The views of a scene show one set of named points, each view turned or mirrored, shifted and resized as a whole, with a little noise and some points left out.
In the rows, zero is written as 100.

Scene 1
View 1
(142): [115 103  97  73  87 102  96 102  92  95  71 129 110 107  87 111  62  72
 103  64 101 107 119 103 144 117 126  93  93 105  77  87 131  86 105 108
 127 103 118  79 120  70 106  92 131  85 112  81 114]
(115): [112  84  89 108  87  64  97 124  96 106  82 118  82 101  76 119  18  35
 112  56 127  91 150 119 156 106 111  81  90  82  65 124 116  79  94 105
 148 144 130  35  95  63 108  86 107  90 103  60  91]
(147): [108 119 104  69  70 109  89  99 101  81  82 127 107 105  82 116  83  68
 107  61 105 113 113  89 159 112 122 103 100 109  82  80 144  73 106 100
 118 112 129  86 133  79 111  68 116  82 116  73 112]
(77): [127 125  82  62 107  93 107  79  84  86  67 134 107 118  65 109  92  86
  93  63 101 123  97 104 133 131 113  94 108 111  71  63 148  81 101 101
 113  98 112  83 113  44 125  92 137  72 114  97 128]
(55): [110  87  98  84  63  95  86 118  91  85  76 135 104  98  89 112  53  79
 128  51 111 110 110 114 133 117 100  95  84  77  92  79 129  98 106 114
 141 101 128  70 108  93  94  77 112  82 101  57 104]
(48): [119 110  94  75 105  95 106  96  93 105  71 122 105 111  82 113  58  57
  87  71 102 100 134 101 155 114 141  90 101 120  63 102 128  74 100 103
 123 118 114  73 123  51 117 100 137  86 116  93 116]
(36): [124 125  95  53 119 113 111  75  90 104  62 126 121 120  83 109  82  74
  71  80  86 108 122  93 152 122 157  94 108 142  61  87 136  74 103 102
 108  97 103  97 136  39 123 113 158  85 125 114 131]
(82): [120 130  93  53  93 109  99  78  90  79  72 135 113 116  73 109 104  91
  94  64  95 126  94  92 140 126 119 102 107 117  79  57 153  79 106 100
 108  92 115  97 128  59 121  82 135  73 118  93 129]
(47): [138 146  70  41 121  94 116  52  73  69  59 146 112 128  47 105 132 119
  87  59  94 146  58 103 111 148  93  98 119 114  75  21 171  87 103  97
  97  74 103  99 107  27 138  91 147  57 115 112 146]
(105): [126 124  83  55  97  98 104  76  80  75  65 142 111 118  65 107 105 106
 101  58  99 133  77 106 121 136  99  98 104 102  82  42 155  91 104 103
 113  81 111  92 112  53 120  86 136  67 111  92 131]
(245): [123 102  94  62 108 107 105  92  85 103  58 132 121 113  90 106  64  84
  90  72  90 107 117 109 134 125 140  91  95 118  72  82 127  92 105 113
 124  86 104  88 122  55 108 115 153  86 113  99 125]
(60): [108 112 103  74  71 105  88 105 100  87  81 127 105 104  86 115  72  65
 109  61 107 109 120  93 158 110 123 100  97 106  81  87 138  75 104 102
 124 114 129  81 129  82 108  72 115  85 114  70 109]
(23): [106 122  94  85  60  84  85 104 102  71  95 126  83 103  63 122  81  56
 120  49 124 116 111  93 163 108  92 100 104  89  81  81 150  65 100  93
 123 136 143  65 115  79 118  44  90  76 110  55 101]
(62): [119 143  90  44  82 114  95  69  89  62  74 143 115 117  65 110 131 108
 103  58  95 141  67  88 132 132 100 109 112 111  89  30 170  80 107  96
 100  82 119 107 129  65 124  66 126  64 117  88 133]
(192): [104 102 105  79  57 104  82 114 101  82  83 129 105  98  89 116  66  67
 121  56 110 108 117  98 154 109 113 100  90  92  89  85 135  82 106 106
 131 113 133  76 126  95 100  65 107  85 109  58 103]
View 2
(105): [ 75 108  67 133 129  90 120  80  95  82 107  81 108  98 105 107 101  96
  87  88 109  96 102 127 129 107 105 117 105 118 130 115 106  58  86 107
 113  83 102  82  91 111  72  44  71 117  98 108 119]
(115): [ 87  90  91  92  97 110  70 121 114 122  76  61 125  78  57 117  57  90
 115 122  83 159 122  43  65 109  95  95 106  63 115  57  83 112 109 104
 125  68  89  92 116  90  33  57 114  98  93 117  59]
(55): [ 92  88  79 106 114  99  99 116 115 107 104  87 124 103  75 130  81  74
 102 108  84 115  91  68  87 121 102 104  87  99 127  93  91  92 104  91
 124  97 113  90 133  88  53  69 103  97  97  95  92]
(192): [ 97  80  84 104 115  96 100 108 113 106  97  87 102 113  76 114  91  79
 124  94  83 116 107  67  90 121 110 106 100 106 133  96  92  93 112  96
 127  91 110  81 127  84  62  71 123  92  87 103  81]
(36): [ 70 116  95 126 113 107 100  63  98  70  67  99  77 131 106 100 103 124
 121  98 116 127 138 121 120 131  91 114 135 111  97  95 121  80 116 115
 115  61  94  81  67 126  64  41  84 112 109 127  72]
(23): [ 99  73  73 104 117  87 102 110 103 119  98  55 100  81  70  92  85  79
 124  82  83 118 118  66  94  94 123 107 110 101 156  94  82  86  97 107
 128  80  93  75 118  74  66  63 133  97  66 114  91]
(47): [ 64 119  58 147 135  84 130  61  83  71 108  72 103  87 121  94 109 108
  75  79 122  89 108 159 151  93 105 125 116 125 135 124 112  39  73 119
 106  72  93  79  67 122  80  28  51 132  96 116 137]
(82): [ 81 101  77 128 125  92 116  75  96  82  95  87  89 114 103 100 107 100
 109  82 107 102 117 118 125 115 108 117 116 123 128 112 109  67  99 109
 117  79 102  77  88 108  76  49  90 111  93 114 102]
(147): [ 93  85  83 112 118  94 106  94 105  98  90  86  88 116  86 101  98  90
 128  85  92 114 118  85 104 119 112 110 114 114 133 101  99  85 110 104
 124  83 104  77 108  91  70  63 119  98  85 112  83]
(142): [ 83  99  87 112 113 103  97  93 108  92  86  92 103 115  87 117  89  96
 113 104  97 123 114  87  99 126  97 108 108 102 114  91 104  90 110 102
 120  80 104  87 105 104  57  58  97 102 101 110  80]
(60): [ 92  86  87 108 114  97 101  98 108 100  87  86  92 116  82 107  93  89
 127  92  90 119 117  78  97 122 109 107 111 108 127  94  98  91 113 102
 125  82 104  80 112  91  64  64 119  97  88 111  78]
(48): [ 78 105  94 110 107 109  89  85 104  90  70  85  93 113  86 106  85 111
 122 106 102 140 133  89  98 123  93 106 125  94 105  80 106  93 114 111
 120  64  92  85  86 111  54  49 100 106 102 123  65]
(62): [ 83  96  64 135 136  80 133  74  92  82 112  83  89 108 110  94 116  92
 102  68 107  80 105 132 140 105 119 122 110 138 148 130 106  51  87 108
 117  89 105  72  92 101  88  50  89 114  84 109 125]
View 3
(77): [ 91  96  99  76  94 119 104  93  84 104  92  97  96 114 106 119  79 104
 116 108  96 105 115  86  96  90 110  99 108 105 102 105  79  94 114  81
 107  76  99  69 113 101 112  93 120 103  83 105 109]
(23): [ 96 119 105  81  85 117 116  81  87  86  96  93 103 107  80 138  82  81
 114  96  70 105 103  93  74  80 104  83 121 119  86  92 106  83 113  88
 129  82 110  88  91  95 131  75  74 101  97 122  97]
(105): [ 91  95 100  69  79 115 104  90  73 101  95  95  93 121  96 120  85  99
 130 113  97 108 115  79  89  91 111 101 109 107 111 112  79  90 103  78
 102  79  95  66 106 104 110 100 131 110  77 108 116]
(142): [ 95  94  97  92  98 126  95  95  90 100  91  89  89 109  96 120  78  98
 102 101  94 100  98  90  93  88 107  92 108 105 103 103  92  98 110 101
 113  70 100  90  93  86 123  91 108  91  97 110  94]
(62): [ 96 110 102  63  64 108 108  88  58 101 103  91  98 130  79 116  89  93
 137 122  91 106 113  80  85  93 116 100 106 100 105  96  81  86 100  68
 101  75  94  59 112 114 116  97 129 117  84 110 109]
(47): [ 87  97 100  55  78 110 111  90  68 107  96 101  99 127 107 116  85 106
 140 122 101 112 130  75  94  94 115 110 106 105 111 113  64  88 109  59
  94  80  92  46 128 119  99 101 147 120  66 101 128]
(147): [ 99 109  99  85  85 120 102  91  79  97  98  87  96 114  82 120  82  91
 108 104  83  99  97  93  87  88 111  89 109 102  94  88  97  93 110  93
 117  70 102  86  97  95 129  86  97  97 103 113  89]
(82): [ 96 102  98  75  82 116 102  93  72 104  98  91  96 122  91 114  83 100
 118 114  94 102 109  86  94  93 115  99 104  97 102  95  82  93 108  80
 105  70  96  69 113 105 117  94 122 105  90 106 102]
(55): [ 93  95 101  94  88 124  96  90  89  88  91  87  85 107  81 131  84  85
 111  97  88 104  92  85  78  83 101  87 119 120 108 118 105  91  97 108
 117  79 102 101  67  77 127  94  99  91  95 122 100]
(245): [ 94  83  93  91 103 128  89 101  90 109  91  90  87 111 108 109  76 110
  99 106 105  99 102  88 103  94 110  99 102  97 110 107  81 105 110 101
 103  66  96  83 102  89 115  98 127  90  93 102  97]
(36): [ 97  91  91  86 106 126  93 103  88 116  93  92  94 112 113 103  73 115
  94 110 103  96 108  95 112  98 117 102  95  85  99  87  74 107 123  90
 104  60  97  71 127 100 114  92 125  93  97  94  92]
View 4
(55): [ 85  90  87 109 126 114  77 113 121 134 140  83  62 104  75  94 100 142
 103 114 121  65 107  52 112 102 116  82 130 102  87  93 135 135 100  97
 105  73  90  90 111  82  89 129 108 112 107 128 119]
(62): [ 93  40  69 133  71  89 102  82 122 150 125 150  63 113  79 113  65  48
  49  78 102  85  83  92 103  88 129  84 114 116 114 109 109 108  74  83
 128 107  55  77 139  64  92 147  90 112  76 117 128]
(82): [107  56  70 115  99  93  96 107 119 139 112 140  76  91  79 106  88  74
  69  94 103  81  88  92  99  84 116  76 111 113 105  92 103 103  79  95
 120 113  70  91 133  63  88 139  92 114  81 117 114]
(77): [102  74  72 112  97  93  99 107 131 130 105 142  86  74  81 106  99  87
  83 110 105  82  88  87  96  90 119  62 116 101 112 100 115  94  76  98
 120 110  68  90 140  54  93 136  87 122  82 113 110]
(245): [115  84  67 104 132  94  94 137 122 118  95 123  86  68  74 106 121 105
 108 101  94  85  92  89  82  79 107  71 107 101  83  82 105 101  94 101
 123 107  77 112 134  68  96 124  90 121  83 109 101]
(36): [134  69  61  97 130  84  97 142 118 120  79 149 100  52  80 104 121  81
  91 104  93  83  86 109  81  71  97  63  97 111  97  67  84  83  81 109
 120 134  78 113 137  57  86 129  88 118  77 109  92]
(115): [ 95 115  96  75 142 119  69 129 127 117 124  85  96  56  87  79 123 178
 115 171 143  46 114  52 123 113  98  46 132  96 111  79 139 113  85 122
  83  93 111  91 104  60  75 125 110 119 124 132  96]
(105): [ 90  67  70 127  85  94 103  95 131 136 114 141  72  92  77 114  86  77
  78  93  98  89  86  83  94  91 129  72 118 101 107 114 121 103  81  84
 129  98  58  86 144  62 101 138  85 121  77 111 121]
(147): [109  59  79 101 119 102  79 116 110 143 128 114  74  97  82  91  91 103
  71 109 121  62  99  79 117  93 105  79 115 120 105  73 106 120  83 107
 102 110  92  89 109  71  74 138 108 105 100 130 111]
(47): [ 90  58  63 137  58  82 118  81 141 135 100 175  80  82  80 125  79  44
  65  88  89 101  74  99  84  86 139  61 114  96 122 130 117  81  67  77
 141 111  39  81 165  48 108 143  70 128  62 100 123]
(23): [ 90  67  93  97 102 112  74  95 118 148 147 108  75  99  89  84  78 122
  61 138 145  47 106  62 139 112 110  67 129 117 129  88 128 122  72 111
  90 101  97  70 101  62  69 143 113 106 115 139 117]
(192): [ 99  73  86 101 128 111  73 117 110 141 140  91  67 105  79  87  93 127
  84 114 126  57 106  64 121  99 106  84 122 117  96  75 117 133  93 106
  98  93  98  89 101  78  75 133 114 104 109 134 115]
(60): [108  69  81  97 126 105  77 120 111 138 128 106  75  94  81  89  96 116
  79 116 122  60 103  75 115  94 102  78 117 118 100  72 110 121  87 110
 100 106  96  92 106  71  75 134 109 106 103 131 109]
(48): [120  82  75  89 135  98  85 136 119 121  99 124  98  58  83  93 119 117
  96 129 114  66  97  87 100  87  97  58 110 107 103  70 104  96  82 115
 105 119  93 103 122  60  81 128  98 117  96 120  94]

Which points are out of place in each view (at most two, in the order of its rows)? Write none if all are in place.
view 1 => none
view 2 => none
view 3 => none
view 4 => (62), (36)

Scene 2
View 1
(262): [102  93 108  96  71 105 115 144 101  90 119 127 111  99  69 109 108  74
 115 130 112 130 108 129 100 124  83 121 110  73  83 107  95 100 134  88
 113  91 106 108 116  84  48 113  86 116  76  91 103]
(117): [ 81 105  74  84 116  63 110 118 104  99  89 138 118 125  81  94 105 103
 119 124  66 128 101 102 163 100 132 141 149 114 116  70 117  97 115  86
 110 117 106 108 110  87  96  95 103 148 143  90 112]
(157): [103  98  94  92  67  91 112 120 102  94 115 135  90 122  83 119  98  94
 103 122 100 149 105 113 114 106  85 113 114  98  94  93 106  98 128  93
 113 106  89 111 116  83  56 107  91 111 101 105  96]
(35): [ 99  97  91  85  78  89 109 129  97 102 109 129 106 108  76 104 102  87
 117 113 100 128 101 117 117 110  90 123 126  92  98  98  98  95 119  79
 118 108 100 108 112  85  65 108  92 122  99 101 107]
(238): [100 105  82  77  60  81 106 112  92 114 106 133  89 127  84 113  93  96
 120 100 104 138 102 109 120  96  82 113 129 109 106  99  96  96 104  75
 124 120  91 116 112  84  68 105  92 115 111 118 106]
(118): [ 91 103 103  85  68  94 114 141  94 100 104 131 113 112  67 103 110  75
 131 123 111 122 111 127 119 123  91 125 122  82  91 109  95 105 112  81
 121  93 116 116 114  86  56 108  89 126  93  95 114]
(93): [ 94 122  74  68  27  67 110  88  88 121  90 146  62 170  95 130  86 110
 122 101 103 162 111  99 139  81  83 101 132 136 112  98 107 106  81  84
 130 128  81 132 117  83  65  97  96 111 137 140 103]
(67): [103  97  78  96  85  75 109 102 110  89 112 138  85 132  95 122  89 114
  84 123  76 163  98  96 132  89 102 117 121 119 105  69 118  93 136 100
 106 121  76 106 114  80  76 100  98 116 126 106  88]
(242): [132  79  71  80  69 100  94 116  89 125 136 116  90  83  91 107  83  93
 102  65 114 122  79 113  69  95  51 104 123  97 106 106  73  73 125  48
 126 138  71  95 104  83  66 121  89  96  77 125 104]
(146): [100 108 106  97  34  92 120 111 106  82 112 143  70 151  83 139  96  97
  96 141 107 177 117 112 117 105  82 102  98 104  82  96 116 111 126 114
 110  95  85 124 124  80  39 104  89 101 103 112  83]
(182): [ 97  83  78  77 137  93  99 158  90 121 109 112 157  52  64  62 116  68
 143  86  94  67  85 128 111 124 104 149 155  69 111 100  75  78 119  39
 122 116 126  91 100  92  93 115  94 149  86  80 135]
(2): [101  88  46  78 144  60  93 107 102 118 102 125 121  95  95  82  90 115
 107  81  54 112  76  90 146  83 122 138 162 124 135  60 104  71 123  57
 113 151  87  90  98  87 120 100 107 143 142 101 115]
(68): [105  94  58  80 105  67 100  99 100 114 107 131  97 116  97 102  86 116
 100  92  72 137  86  93 136  82 106 123 144 126 123  70 107  82 120  71
 116 141  78 100 105  84  97 102 102 127 135 113 104]
(87): [120  68  98 106 110 114 104 149 108  88 140 113 123  58  75  99 104  77
  92 112 101 116  86 125  76 124  80 126 110  64  85  93  87  79 164  75
 104 104  93  86 107  84  61 121  89 111  61  81  98]
(257): [ 95  98  65  81 112  66 104 111 102 108 100 131 110 114  89  96  96 107
 111 104  70 129  92  99 146  92 116 131 148 117 121  72 109  87 119  74
 114 130  93 102 107  86  97 100 103 137 135 101 110]
(163): [114  85  99  86  69 113 105 147  90 109 127 116 112  78  70 101 104  68
 123  98 125 111  95 133  75 123  62 117 115  67  87 119  75  88 127  61
 122 103 103 103 111  86  50 122  84 109  59 100 111]
(131): [ 68 128  93  80  54  63 123 108  99  93  75 154  88 177  79 122 104 101
 129 147  87 162 128 105 175 100 121 124 133 122 101  87 126 122  93 111
 117  96 109 135 122  84  66  89  98 135 149 106 105]
(180): [ 99  96  88 101  87  80 113 112 112  82 112 137  91 129  87 120  95 107
  88 135  79 161 102 102 132  99 107 120 117 109  98  73 119  98 141 105
 102 109  84 107 116  81  68 101  96 118 119  97  89]
View 2
(87): [126  89 104 112  99  82 106 114 110  78  92 114  98 123 104 132  93 121
  98 105  89  92 108 116 117 108  68  90 103 123  74  75  69 100  85  99
  77  80  96 105 135 111  77 112  95 153 110 112  86]
(118): [113  93  92 110 108  98 117 108 115  91 105 122  81 110 101 124  98  88
  82 118  94  90 110 115 108  93  89 103 136 110  84  89  60  99 126 109
  84  95  88 102 124 110  82 117  80 130  96  91  95]
(157): [121  89  89 112  99  85 117  96  98  90 104 109  83 107  95 134 101  91
 101 115  88 101 115 123 108  83  94  99 126 121  93  86  80 107 120  92
  90 102 101 101 108 107  82 111  90 124 100  92  81]
(182): [102  97 123 121 129 113 121 116 122  95  92 139  93 131  97  89 108 105
  77 109  91  74  83 112 109 120  67  91 101  84  67  86  58  95  96 113
  58  79  85 105 143 113  81 123 102 125 110 108 102]
(242): [116  77 101 117 107  89 110 109  92  96  91 109  86 133 113 127 103  92
 125 114  83  79 106 129 115  98  85 101  88 128  86  65  93  91  95  93
  74  90 110 105 101 121  83 115  95 116 100  94  86]
(93): [108  86  83 117 109  98 129  84  85 108 114 109  69 103  92 125 112  59
 108 126  87  98 113 130 101  65 116 107 134 114 109  91  94 107 150  89
  96 118 108  99  80 110  88 113  90  85  89  72  81]
(163): [116  83  96 110 106  93 106 123 113  90  93 117  85 127 119 130  93  96
 101 117  90  76 111 119 115 106  80 105 110 126  77  70  67  87 104 111
  75  82  93 107 123 120  81 117  78 140  98  95  98]
(68): [113  93 108 124 115  95 131  79  87  99 103 116  89 112  75 108 117  91
 102 110  84 103  94 126 103  83  92  88 108  95  97  92  94 116 114  81
  81 107 109  99 101 105  83 112 117  95 108  98  73]
(257): [111  98 110 123 116  99 133  82  95  97 105 121  89 109  72 104 116  93
  90 110  87 102  92 121 102  86  89  87 117  88  93  98  83 117 119  86
  80 105 102  99 111 103  83 114 115 100 108  99  79]
(117): [112 104 106 121 116 101 136  79 102  96 110 126  88  99  66 102 116  94
  73 110  91 109  93 117  99  84  91  86 134  80  93 108  73 123 128  91
  84 108  95  98 120  97  82 114 113 105 108 100  80]
(131): [112 101  81 113 108  99 134  78 101  98 122 117  73  85  74 123 109  71
  73 122  94 114 113 119  97  65 110 101 164  95 105 112  70 120 160  95
 100 120  93  96 104  99  85 112  90 104  93  80  81]
(146): [127  89  73 106  88  78 115  93  96  87 111 101  79  94  96 152  95  85
 101 119  92 112 129 123 108  69 103 104 147 134 101  89  79 111 137  92
 104 110 102 101 102 106  81 106  79 130  93  86  78]
(238): [112  87  92 116 110  96 122  95  96  99 105 115  79 112  96 122 107  79
 102 119  88  92 108 125 106  83  98 102 122 112  94  85  83 103 127  96
  85 103 102 101 100 111  84 115  91 106  96  86  86]
(2): [107  99 124 131 125 103 137  78  90 100 100 126  95 118  64  89 125 101
  93 105  84 101  79 124 101  94  83  80  98  75  90  98  92 119 104  81
  71 103 107  99 111 102  83 114 132  88 116 106  75]
(35): [115  93  96 114 107  93 120  99 104  92 103 117  85 111  93 122 103  92
  92 114  91  97 107 119 107  90  89  97 125 109  89  88  73 106 119  97
  83  98  97 101 117 109  82 114  94 123 102  95  86]
View 3
(262): [ 71 108 103  86 118  71 105  89  99 120  78 104 133  96  84  93  94 118
 117 118  87 107 124 109  91  82 116  80 125  91  96 105  99 146 117 129
  80  70  77  55  88  88 126  88 125 118  84 102 117]
(180): [ 99 128 107  97 114 109  74  97  90 118 123 107 159  74  96 114 114 105
  86 112  92  92 108 125  94  96  93 107 106  94  68 124 114 124  96 117
  72  48  83  63  91 100 102 102 127  96  91 122  83]
(257): [114 103  96  89 111 122  56 108  89 107 123  95 148  78 107 117  97 104
  68 108  89  85  73 141  76  55 111  98 113  69  70 110 108 104 101  88
  81  56  84  92 109  96  94 107  87 102  83 133  87]
(117): [115  96 100  86 104 122  45  97  82  99 123  99 159  81 104 128 114 113
  82 117  94  83  85 139  70  48 109  94 127  74  59 113 101 110  91  71
  67  44  77  85 116 104  88 102  97 114  77 129  81]
(68): [115 116  96  92 116 124  60 120  89 114 129  95 146  71 112 115  91  94
  52 100  87  83  67 142  84  67 105 108  97  68  76 113 114 100 101 100
  89  60  89  97 104  92  96 113  83  93  90 137  87]
(238): [ 81 118 111  83 117  81  88 134  84 129 101 102 141  75 106 116  93 102
  64 103  89  97 103 123  94  70 105 107 101  79 101 112  96 121 112 100
  85  75  83  82 102  86 109 107  91 110  88 107 107]
(131): [ 86 120 132  83 100  85  61 130  58 119 124 116 180  70 109 156 145 116
  73 118 105  91 136 125  87  66  86 121 117  95  72 131  83 125  82  53
  52  44  69  67 119 105  80 106 112 124  77  94  82]
(2): [135  95  80  91 114 148  41 102  97  98 131  85 139  78 112 109  81  97
  56 101  82  78  38 155  66  42 121  91 110  53  63 102 117  89 102  91
  91  58  90 111 112  95  93 112  70  95  86 154  83]
(146): [ 69 144 127  94 116  70 101 121  79 139 109 118 162  71  94 120 122 107
  84 113  95 101 146 107 112 115  82 121  95 108  91 130 101 141 101 121
  69  57  79  48  86  94 110 102 137 103  95  95  97]
(87): [ 90 102  80  93 127  97 106  63 123 113  79  92 114 103  76  63  67 112
 124 115  78 105  89 114  85  86 127  63 122  80  89  94 120 140 127 165
  97  73  86  63  73  84 138  87 127 101  90 128 117]
(67): [103 134 107  98 116 113  72 110  88 122 131 107 160  67 101 117 110  99
  69 107  90  89  99 130  96  97  90 115  95  90  70 125 117 116  96 115
  77  50  86  71  93  98  99 107 117  90  96 126  82]
(118): [ 72  99 107  79 113  70  94 102  90 117  80 102 136  94  93 108  99 121
 106 117  91 104 121 113  84  59 116  84 129  84  96 104  88 140 114 101
  76  69  74  66 101  89 116  91 109 129  77  98 115]
(163): [ 64 101  94  80 124  63 117 100 109 125  63  94 111 100  87  76  66 114
 107 109  81 112 106 109  91  70 128  74 119  77 117  92  98 143 134 140
  98  91  82  68  86  76 139  90 105 118  86 104 134]
View 4
(163): [ 89  95  88 114 108  91  74 124 109  61 108 122 113 109  67 128 110  86
  90  94  98 106 114  65 125 109 110  99 101 131 102  91 101 104  93  98
  89 111  73 141  67 109 104 124  92 123 136  82  97]
(262): [107  92  99  92 101 105  82 131 102  69 103 122 123 111  75 114 116  73
  92  92  77  93 102  65 114 103 114 105 103 123  90  90 102 103  81  97
  83 112  92 146  81 100 100 103  92 113 135  92 108]
(67): [123  98 105  71  97 114  88 116  75 121  96 111 129  95  83  96 102  63
 112  84 115 104  91  84  91 101  89 104 102  89  62  81  98  88  79 106
  92  86 120 128  99  84  71  74 107  88 102 111  98]
(131): [139  85 102  50 100 140  88 123 106 112  83 107 122 126  85  75 109  56
  74  85  80 104  71  68  89  72  86 128 139 106  53  56  78 101  59 104
  65  99 144 124 108  93  66  82 111  86  88 126  99]
(146): [116  97  88  57  94 133  87 114  92 112 101 113 127  99  69 105 105  59
 120  76  73  99 102  66  96 105  78 116 106 116  69  78  85 107  52  99
  63 106 105 140 112  87  87  84  92 109 126 117 116]
(35): [111  92 100  91 106 104  80 124 101  85  98 116 118 112  79 107 109  75
  86  92 103 104  95  72 110  96 105 106 111 112  81  80  97  96  87 102
  88 101 103 132  81 100  86 101 103 102 113  97  94]
(118): [111  88  98  90 105 109  80 130 113  71  97 119 118 122  78 105 115  74
  73  95  83 101  93  64 112  90 111 112 119 123  85  78  95 103  81 100
  79 111 104 137  80 106  93 109  99 109 119  97  99]
(180): [124  96 109  70  95 115  90 123  78 109  96 112 132  99  84  97 108  61
 108  86 100  97  89  79  94  99  98 105 101  93  66  84 101  90  78 104
  89  92 119 135  98  83  77  72 104  89 109 108 104]
(68): [116  98 106  90 108  99  83 113  82 117  91 108 119 102  86  95  98  76
  93  88 149 117  87  90  98  95  91  98 111  84  63  74  97  84 100 110
 106  77 121 114  82  94  63  89 119  82  81 105  77]
(2): [120  95 122 106 113  82  83 122  81 106  86 107 118 108  99  90 102  81
  73  99 169 117  78  97 100  88 111  91 111  73  66  77 108  73 123 113
 125  71 131 110  65  97  59  89 128  71  68  94  64]
(157): [112  97  96  80 100 114  83 119  92  98  99 115 123 103  75 107 107  69
 105  85  96 103  99  72 103 103  93 107 105 110  76  82  95  98  75 101
  82 100 102 136  93  93  86  92  99 104 117 104 103]
(238): [106  96  88  86 108 111  79 111 103 103  96 113 111 110  72 105  99  78
  92  85 117 117  98  73 107  96  83 109 119 113  74  70  85 101  79 104
  84  96 106 122  87 102  78 107 107 103 101 106  87]
(182): [103  85 117 135 118  68  74 141 112  44  94 122 111 129  93 109 119  94
  41 113 126 104  87  76 126  86 146  93 115 112 100  88 116  86 130 104
 118 100 101 129  41 117  91 122 112  98 103  70  73]
(257): [122  92 112  91 108  99  84 123  89 105  88 110 120 111  93  90 105  74
  78  95 136 112  80  87 100  87 104 102 116  87  66  74 101  83 101 109
 105  82 128 118  78  96  66  87 119  80  83 101  79]
(242): [ 82 106  82 114 112  88  73 105  94  94 109 116 108  92  64 130  94  91
 114  85 140 122 120  79 118 120  85  91  93 114  92  88  96  98  97 103
 100  93  72 126  72 105  89 120 102 116 117  89  83]
(117): [135  86 121  81 105 106  87 132  93  98  84 110 125 121 100  79 113  66
  64  98 117 102  69  83  95  75 114 107 123  87  62  72 102  83  96 107
 100  87 141 122  80  95  66  80 119  75  81 104  84]
(93): [113  98  77  63 108 132  80  98 106 131  90 103 106 111  66  94  90  72
  99  73 120 127  94  73  96  90  54 122 133 111  57  53  66 107  62 107
  67  93 118 110 107 100  63 104 112 100  84 126  85]

Which points are out of place in each view (at most two, in the order of its rows)? Write none if all are in place.
view 1 => (242)
view 2 => (157), (35)
view 3 => none
view 4 => none
